Points, in no order, along strands that fork and pass close to each other.
Points whose rows are less than 103 apart are linked; no others are.
<115>: [ -3  10 -20  -5  20   9  -8  -3  22 -19  33  -6  -1 -52   9 -13  14 -29
  38 -36  -7   8  15 -13  -3  36]
<253>: [ 13 -36 -39  25   5  20   5  32   3 -27   3  -3 -25 -20 -18  30   7  -4
  15 -28  -9 -34  17 -45  -1  -3]
<689>: [  5  26  22 -44  12 -29 -17   2   4  29 -13   8   6   4   3   2  -1 -19
 -15  29  -4  21  25  28  -8 -11]
<652>: [-21   9  46 -28 -20  -2  49  -5  -3  27  -9 -17 -16  31  -5  23 -45  40
  -3  25  30 -14 -39 -10  -1   9]
<641>: [-18  -6 -30   7 -11 -38  36  -9 -44  -3 -44   2  84  25 -19 -22 -20 -16
  16  28  -7  18 -64   0   1  38]
<305>: [  6  17   1 -19  16 -13 -28  -6  -5 -15  16  33  35  -2  48 -29 -22 -17
   1 -13   7  36  15   6   2  33]
<554>: [ -7 -33 -21  36   1 -17  35  -7 -63  -7 -35 -60  45   0  -7 -24  11   0
  30 -21   4 -25 -58  -1  24  43]
<704>: [-25  20  54  13   8  31 -31  -7  32   5  15 -20 -61   8 -23  39   2  26
  26  19   0 -29  18  22  -6  -8]
<563>: [ 20   4  -5   4  10 -14 -21 -17 -20 -27 -12  19  19 -29   7 -27  -7 -35
   6   6 -24 -26  -6 -10  36  -3]
<31>: [-10  51  56 -16   9  38   2  12 -11   5  49   4 -36   7   1  -4 -35  23
 -41   1  -7  16  10  31   7 -34]
<70>: [ 26 -43 -50  28  -7   9  15   5 -12 -31  -6 -32  13 -25  -8   6  -2 -25
  18 -23  21 -18  -5 -23   6  22]
<99>: [  0  10  25 -29  -6  -8  28   4 -27  34  -3   2  11  36  20 -16 -32  44
 -56  25  19  39 -17  52   7 -20]
<787>: [ 16 -25   7 -10  -7 -26  29   1 -27  15 -26 -20  40  56 -40  14 -11  40
 -42  46 -13  52 -24  34   5 -21]
<158>: [-37   5  29 -39 -15 -22  28  -9 -20   6 -31  11  48  23  -4  -9  -1 -19
   5  -1  14 -12 -29 -22  12  10]
<501>: [  3 -48 -50   3 -12 -16  20 -24 -23 -29 -14 -15  54  35  -9  12  -2  32
   0  23 -10  -2 -42  26  25  31]
<444>: [-18 -23 -34  25   4  15 -47  22  35 -14  13  12 -36 -25 -16  50  36  -3
   2 -17 -35 -33  18 -22  -1 -22]
<709>: [-25   7   3 -12   5  -2  25  -9  26  -1  -1 -27 -26 -19   6 -26   2  -3
  20 -34   6 -17   4 -31 -13  42]
<193>: [ -1  -7 -47  40   8  -1  -3  -8   9 -28 -27  12  26  -4   1 -61  20 -48
   2  10  10   5  11 -11 -11  34]
<296>: [ 16  27  19  -7  -9  19  -8 -10  34  -2  25  15  -6  18  17   9  -1   6
 -14  -6  11   3  24 -17   6   7]
<195>: [ 16  12  56  -1 -29  14 -10 -13  25  21   7 -14 -28  42  -5 -10   0  20
 -38  10  24  44  29  45 -43 -51]
<542>: [ -9  73  51 -18 -19  15 -17  14  34   1  30  34 -41 -12   6  23 -16  43
  18  -6 -11  48  20  27 -43 -12]
<459>: [-38  -8 -21  12   1 -13  42   0 -68 -16 -20 -25  66  -8   4 -37 -11 -12
  27 -12  13 -11 -61   1  17  47]
<770>: [  1  -3 -53  36  15  12 -29  -5  31 -34  18  -4  20 -37  17 -29  30 -49
  15 -23   7  24  22  -4 -15  37]
<12>: [-30  14  22 -28   8   8 -15 -10   9  -5  26  -2 -19 -50  -8  15  25 -18
  72 -47 -28 -13   4  -8   5  14]
<512>: [-17  13  13   6 -11  30 -22 -19  73  -8  53  33 -43 -24  -5  20  28  29
  33 -20 -32  11   1 -20  -3  -5]
<505>: [ 64   1 -21  -8 -19 -13   6 -10 -21  12  -4  31  39  18  17 -13 -17  -8
 -19  26  15  36   7  13 -14 -10]
<639>: [ 22  -4   4  -2   7  10  17  27  14   2 -31   8 -13  27   1 -11  -1  34
 -38  33  12  33  33  32  -3 -37]
<215>: [-24  51  70 -14 -17  21 -10   7  14  17  -8   5 -41  30  -2 -17 -17  25
 -16   7  14  55  23  56 -56 -46]
<678>: [-27 -27 -14  36  -9  -5 -47   8  45 -11  11  -7 -49 -55 -19  47  46   5
  31 -49 -39 -31  -2 -22 -12  -7]
<493>: [ 16 -42  -6  15  -2 -10 -15 -17 -26 -43 -13  11  25   7 -11 -10   5  -7
 -10  -4 -14 -36 -14 -20  40 -13]
<73>: [ 15  11  52  19  -8   8 -31 -10  43   2  38  -4 -25  23   3  11   2  25
 -29   7  14  12  34  20 -26 -34]
<723>: [ 51  -7 -27  24   5  -3 -12  20   9  -7   7  21  -4 -24   4   2   3  -2
 -26  23 -13  -6  19  -4 -10 -48]
<418>: [ 18 -29   6   4  -1  -2   6  24  16   5 -31 -25 -30  21 -38  32   2  10
 -30  35   2   2  26  11  -4 -41]
<309>: [ 12 -43  20  -5  24  -9  21   1 -31  43  -5 -25  -3  36 -24  20   2  30
   2  21   1 -32  -5  10  13 -16]
<198>: [ 11 -46 -45  41  -4  -7   8 -16 -32 -16 -22 -32  64  23 -20   5  15  -7
  16  12   2 -29 -41  13  26  34]
<141>: [ -4 -52 -32  40  16   7  -7   2 -28   3  -3 -54 -39 -33   0  -7  47 -37
  39 -69   3 -34  -8 -28  -4   2]
<567>: [-19  -1  13 -30 -10 -41  26  -6 -16  18 -45  10  61  39   2 -10 -15   3
 -19  26   9  26 -35  -2  10  20]
<52>: [ 21 -16 -14  16 -11  -3 -32  33  30 -14  -2   6 -26  -5 -18  36  15   3
 -47  17 -10   5  37   6 -34 -55]
<27>: [-27  60  49 -33 -14   2   4  11  30  10   4   8 -45 -16  -4  34 -27  14
  33   4   0   4   4   2 -31   5]
<482>: [-26  44  17 -42 -37 -18   3   4 -23   8 -10  38  23  44  42   9 -43   8
 -39 -14  29  35 -23  -7   6  15]
<731>: [ 13   5 -33  14  13  -9  -1  -7  12   5 -26  15  33  39  12 -37  11 -15
 -25  21  13   0  10  -8   5  37]
<132>: [ 17   7  26 -10  15   9  -9   0 -23  -1  27  -4 -27   5  -7  -1 -20  25
 -37  11 -21 -20  14  18  32 -30]
<26>: [  9   3  13  34  -8  13 -35  33  43   0  34   8 -34 -33 -22  31  29  24
 -28   1 -22   7  27  34 -41 -77]
<48>: [-29  46  16 -56   7 -40   2  11 -13  32 -11  21  -6  -7  15  -3 -30 -22
 -20  11  -6   5  -9  -5  -4  -1]
<763>: [-19 -36 -65  53  -3  22 -28  16   0 -17  -7 -29 -28 -72   3  10  56 -54
  25 -46 -16 -25 -14 -25 -10  -9]
<371>: [ 45  40 -17   8   2 -15 -34   2  -9  -1  -5  48  20   1  42 -34 -17 -10
  -8   5  -7  42  24   1 -10   6]
<561>: [ 45   3 -48  37   3   9 -36  13  28 -24  35  44   7 -34  17   1   5 -23
  -6   1 -24  13  16 -25  -7 -24]
<232>: [ -7  25  30   1   2   3 -20   1  43  -6  47  34 -51 -22 -13   9   0  54
  20  -2 -31  18  23   7 -42 -25]
<411>: [  8 -37 -36  42  22  13   1   2 -38 -27  28 -39   8 -36  -1 -29   5 -30
  32 -43   3 -18  -6 -32   9  31]
<422>: [-19  49  12 -46  -4  -3   6  -1 -14   9  17   5  -6 -27   6   8 -23 -38
  11 -24 -12 -15 -13 -30  13  18]
<779>: [ 17 -22   8 -10  -7  24  13  -1 -34 -30   2  12  14  11 -15  18  -7  13
  11 -10   0 -33  -9 -24  42 -14]
<91>: [ -7  30  42 -21  -7   8  31  15   8   8 -14 -11 -41   2 -12  28 -36  23
  20   9   9 -21   2 -18  -9  10]
<537>: [ -1  19 -10 -16  17 -12 -26  -9   7 -10 -20   7  -2 -14  -5  -2  18 -33
   1  11 -19 -17  21   8  25   4]
<476>: [-16 -29 -37   5  15  -1  14 -22 -58   2 -27 -38  12 -26 -11 -41  21 -68
  43  -3  15 -12 -17  12  13  27]
<344>: [-10  37   2   2 -19  27 -25 -20  74  -7  30  29 -13  -3  14   7  37  -1
  12 -34 -18  19  21 -24   2   9]
<458>: [-15  -3  25 -12  -3  45  18 -26  25  -6  49  13 -19  27   2  11 -14  20
  10 -16  19 -10  -2 -41  13  19]
<251>: [ 57 -17  -8  14   6 -22   3  -8 -25   3   4  19  42  -1   1 -14 -14   0
 -20  45   1  -2  -3  15   5 -34]
<122>: [  2 -42   3 -14  24 -21  32  -5 -29  25  -9 -13  20  -2   5  -6 -14  25
  23   6   9 -32 -21  -1  19  19]
<511>: [-18 -51 -71  55  15   9 -32   0  -2 -25  -3  10   2 -47   1 -21  34 -62
  19   1 -10 -23  -5 -19 -14 -10]
<144>: [-15 -38 -47   7  16  -7  13 -15  -6  -6 -47 -13  15  -9 -14 -44  30 -53
  19  17   8  -5   2  -4   5  17]
<683>: [ -6  54  20 -35 -23   7 -16   2 -15  35  -1  43  -3  40  64  -6 -17  19
 -29 -11  21  52  19   6  -7  -8]
<118>: [-18  49  46 -27 -16   2  -1   9   3  31   1  32 -34  34  37 -18 -29  45
 -28   5  15  48  16  14 -40 -27]
<635>: [ -6 -38   6   7  18 -31  28   4 -27  -2 -51 -35   5  -5  -4 -29  -6   7
  27 -17  -3 -30 -23 -18  21  29]
<21>: [ 23 -21 -28  -6   4   9  34 -10  -7   2  12 -17  28 -11  15  -9 -12  -6
  12  -3  28  -7 -13  -3  13  37]
<737>: [-30  42  55 -35   2  12   6  16 -24  21  22   5   3  24  21  16 -38  13
 -44  10  30  13  -7  43  17 -18]
<648>: [ 22 -33  -1   2  13  -8  11   3   5  31 -21 -24 -17   9 -23  24  21  -6
   3  23  -2 -34  15  -9  10 -24]
<58>: [-18  13 -15 -26  -8  -3  54 -10   2  17 -13 -27   8 -21  22 -34  -8 -19
   5 -19  32   1 -21 -21  -4  46]
<464>: [  8  -1  31 -25 -22   1  40 -20 -10  20  30   6  16  48  -1  12 -28  55
 -28  14  19   7 -26   7  -6  -3]
<546>: [ -5  -6   1   5  25  19 -10  -1  37  22   8 -22 -45 -11  -3  32  22  10
  25  -1   1 -39  24   6  15  10]
<210>: [ -2  10 -40  12  -1   2 -49   1  46 -21 -11  10 -19 -30  -9  30  41 -29
  -8  -6 -30 -12  22   7  14   2]
<384>: [  8 -19  15  -1   5 -18  23  15 -36   7 -13 -23  46  57 -44  27  -4  33
 -20  33  -6  -1 -11  19  13   0]

Follow the links from the first point to the second, and from the first to the third. Name the last point that the two ways share.
<418>; <144>; <493> | <21>
<501>; <371>; <210> | <122>
<641>; <52>; <144> | <122>
<476>; <763>; <309> | <21>
<141>; <48>; <198> | <70>
<635>; <511>; <422> | <70>

Name the points in between on the shortest way along the links from the first point to the second, in order.
<26>; <158> | <52> <418> <648> <309> <122> <635> <554> <459> <641> <567>
<193>; <198> | <770> <115> <709> <58> <21> <122> <635> <554>
<546>; <493> | <648> <309> <122> <21> <70> <253> <444> <210> <537> <563>
<296>; <652> | <344> <512> <232> <542> <27> <91>
<482>; <458> | <683> <118> <215> <195> <73> <296>
